A landscape with many valleys, sampled at points; each row gives a point and its height.
A ball rolls from a point to the lowest of its 6 nearest points, and stops where none of them is lower. Distance is the straight distance between rows; heights are no part of it.
Q13: [ 6 -3 -1  0  3 14 -3  2  7  7]  height 508
Q457: [-10  21 -29  40  37   7   6  25  51 -16]  height 292
Q749: [  1  -9  16 -29 -31 -17 -10 -16 -33   6]  height 557
Q271: [  5 -21  13 -15   0   7  36 -36 -40  24]  height 601
Q253: [  0 -11   9 -15   3  19  34 -35 -27  27]  height 525
Q227: [-21   2   8  -4   9  21  34 -28  -6  16]  height 210
Q881: [ 10  36 -31  26   8  -1 -24  35  38 -21]  height 182
Q601: [-13  11 -19  37  43  26  19  17  48   0]  height 676
Q886: [-28  -5   1  12  23  21  36 -13  16   7]  height 251
Q243: [-20   2  -5  29  40  39  34   1  33  11]  height 878
Q237: [  8   7  -5  -4 -18 -31 -36  25   6 -21]  height 266
Q773: [ 39  13   3  -9 -30 -32 -63  28 -15 -27]  height 624
Q332: [-25   5  -1   6  14  18  24  -8  16   6]  height 755
Q423: [ 26 -20  18 -31 -41 -17 -34  -5 -45   0]  height 743
Q859: [  9  20 -14  11   9   6 -16  21  26  -6]  height 107
Q405: [ 11  -7  -6   3   0 -14 -22  21  11 -11]  height 214
Q520: [ 41 -11  14 -18 -36 -39 -62  21 -26 -22]  height 814
Q183: [ -5  25 -36  50  40   8   4  30  59 -23]  height 265
Q549: [  4 -13  18 -35 -31 -15   1 -28 -51  15]  height 510
Q389: [-8  9 -2  0  9 17  2  4 19  6]  height 218
Q456: [  6 -23   7 -12  -7   5  11 -17 -19  10]  height 636
Q964: [ -1  -7   4  -5  -2  20  15 -18  -6  16]  height 725
Q618: [ 12   0  -5   4   1   3 -12  12  11   1]  height 252
Q930: [ 16  21  -9   3 -21 -36 -45  31   7 -32]  height 303
Q175: [  2 -20   9 -14 -12 -10   1  -9 -16   4]  height 612
Q342: [-24  -5   4  25  41  50  65 -22   3  22]  height 600
Q574: [-17  14 -17  24  30   6   9  16  44  -6]  height 469
Q460: [  0 -26  11 -13 -10  -1  18 -27 -31  15]  height 483
Q653: [-14  14 -21  31  36   9  10  21  47 -11]  height 392
Q122: [ 19   7 -14  12   2  -7 -23  27  18 -12]  height 159
Q477: [  0  39 -31  28  16  -3 -16  31  43 -21]  height 202
Q203: [-23   3   3   3  15  19  27 -15  12   8]  height 696
Q710: [-29  -2   7   2  16  20  50 -31  -9  18]  height 295
Q780: [-7 18 -7  8 11 12 -2 10 27 -1]  height 334
Q642: [-14   0   9  -7   5  22  35 -33 -16  21]  height 401
Q309: [ 10 -17   4  -5  -6  -4  -9   0  -2  -1]  height 537
Q733: [ 20 -20  24 -43 -38 -16  -2 -32 -71  21]  height 623
Q531: [  0 -16   7 -11 -15 -14  -9   0 -10  -2]  height 629
Q150: [-28  -5  11   0  20  23  56 -37 -18  22]  height 177
Q112: [-27  -2   5   3  16  20  40 -22   2  15]  height 386
Q219: [ 21  22 -25  19   5  -3 -25  32  27 -15]  height 158
Q61: [ 14  12   2 -13 -26 -27 -43  23  -4 -17]  height 377
Q966: [ -5 -23  10 -22 -19 -15   8 -24 -33   8]  height 173
Q577: [-25  -6   1  27  35  44  47 -18  14  14]  height 491
Q715: [-22   8  -1   9  16  13  14   1  26   3]  height 748
Q20: [  7  -3   4  -9 -17 -24 -24  16  -1 -12]  height 356
Q256: [ 13   0  10 -26 -32 -17 -39   7 -18  -5]  height 675
Q544: [ 20 -17  22 -32 -39 -12 -24 -15 -45   7]  height 668
Q320: [-23   3  -5  18  28  16  21   6  33   1]  height 255
Q483: [ 37 -10  17 -20 -35 -30 -54  15 -28 -15]  height 842
Q561: [ 18  10 -17  12  -7 -30 -35  31  14 -30]  height 178
Q649: [-14  21 -12  15  15   6   1  17  35  -4]  height 269
Q846: [ -4 -22  15 -23 -17 -14  26 -34 -48  17]  height 494
Q384: [  1  -7   7 -18 -19 -20 -22   3 -10  -7]  height 538
Q441: [-29  -9   3  10  22  25  48 -23   3  13]  height 139
Q121: [ 19   8 -16  17   0 -20 -30  32  17 -23]  height 188
Q631: [  7 -15  20 -39 -29 -17  15 -39 -66  25]  height 640
Q870: [ 36   2  11 -14 -32 -30 -60  24 -19 -22]  height 663

Where does a ball stop that starts at each point below?
Q930: Q859
Q61: Q859
Q642: Q441
Q253: Q441
Q653: Q441
Q601: Q441
Q457: Q859
Q405: Q859

Call two points neighbours if one is among the 6 nearest of the other. Go from one point of each pair to the other, from neighbour to neighbour, staying as low as possible. Name the highest point that can't be avoided.
Q859 and Q389: Q618
Q441 and Q859: Q649
Q389 and Q966: Q253

Two balls start at each pair of points below. Name the first point that both come to, or write none.
Q483 and Q423: none
Q574 and Q243: Q886
Q520 and Q531: Q859
Q733 and Q384: none
Q256 and Q773: Q859
Q183 and Q121: Q859
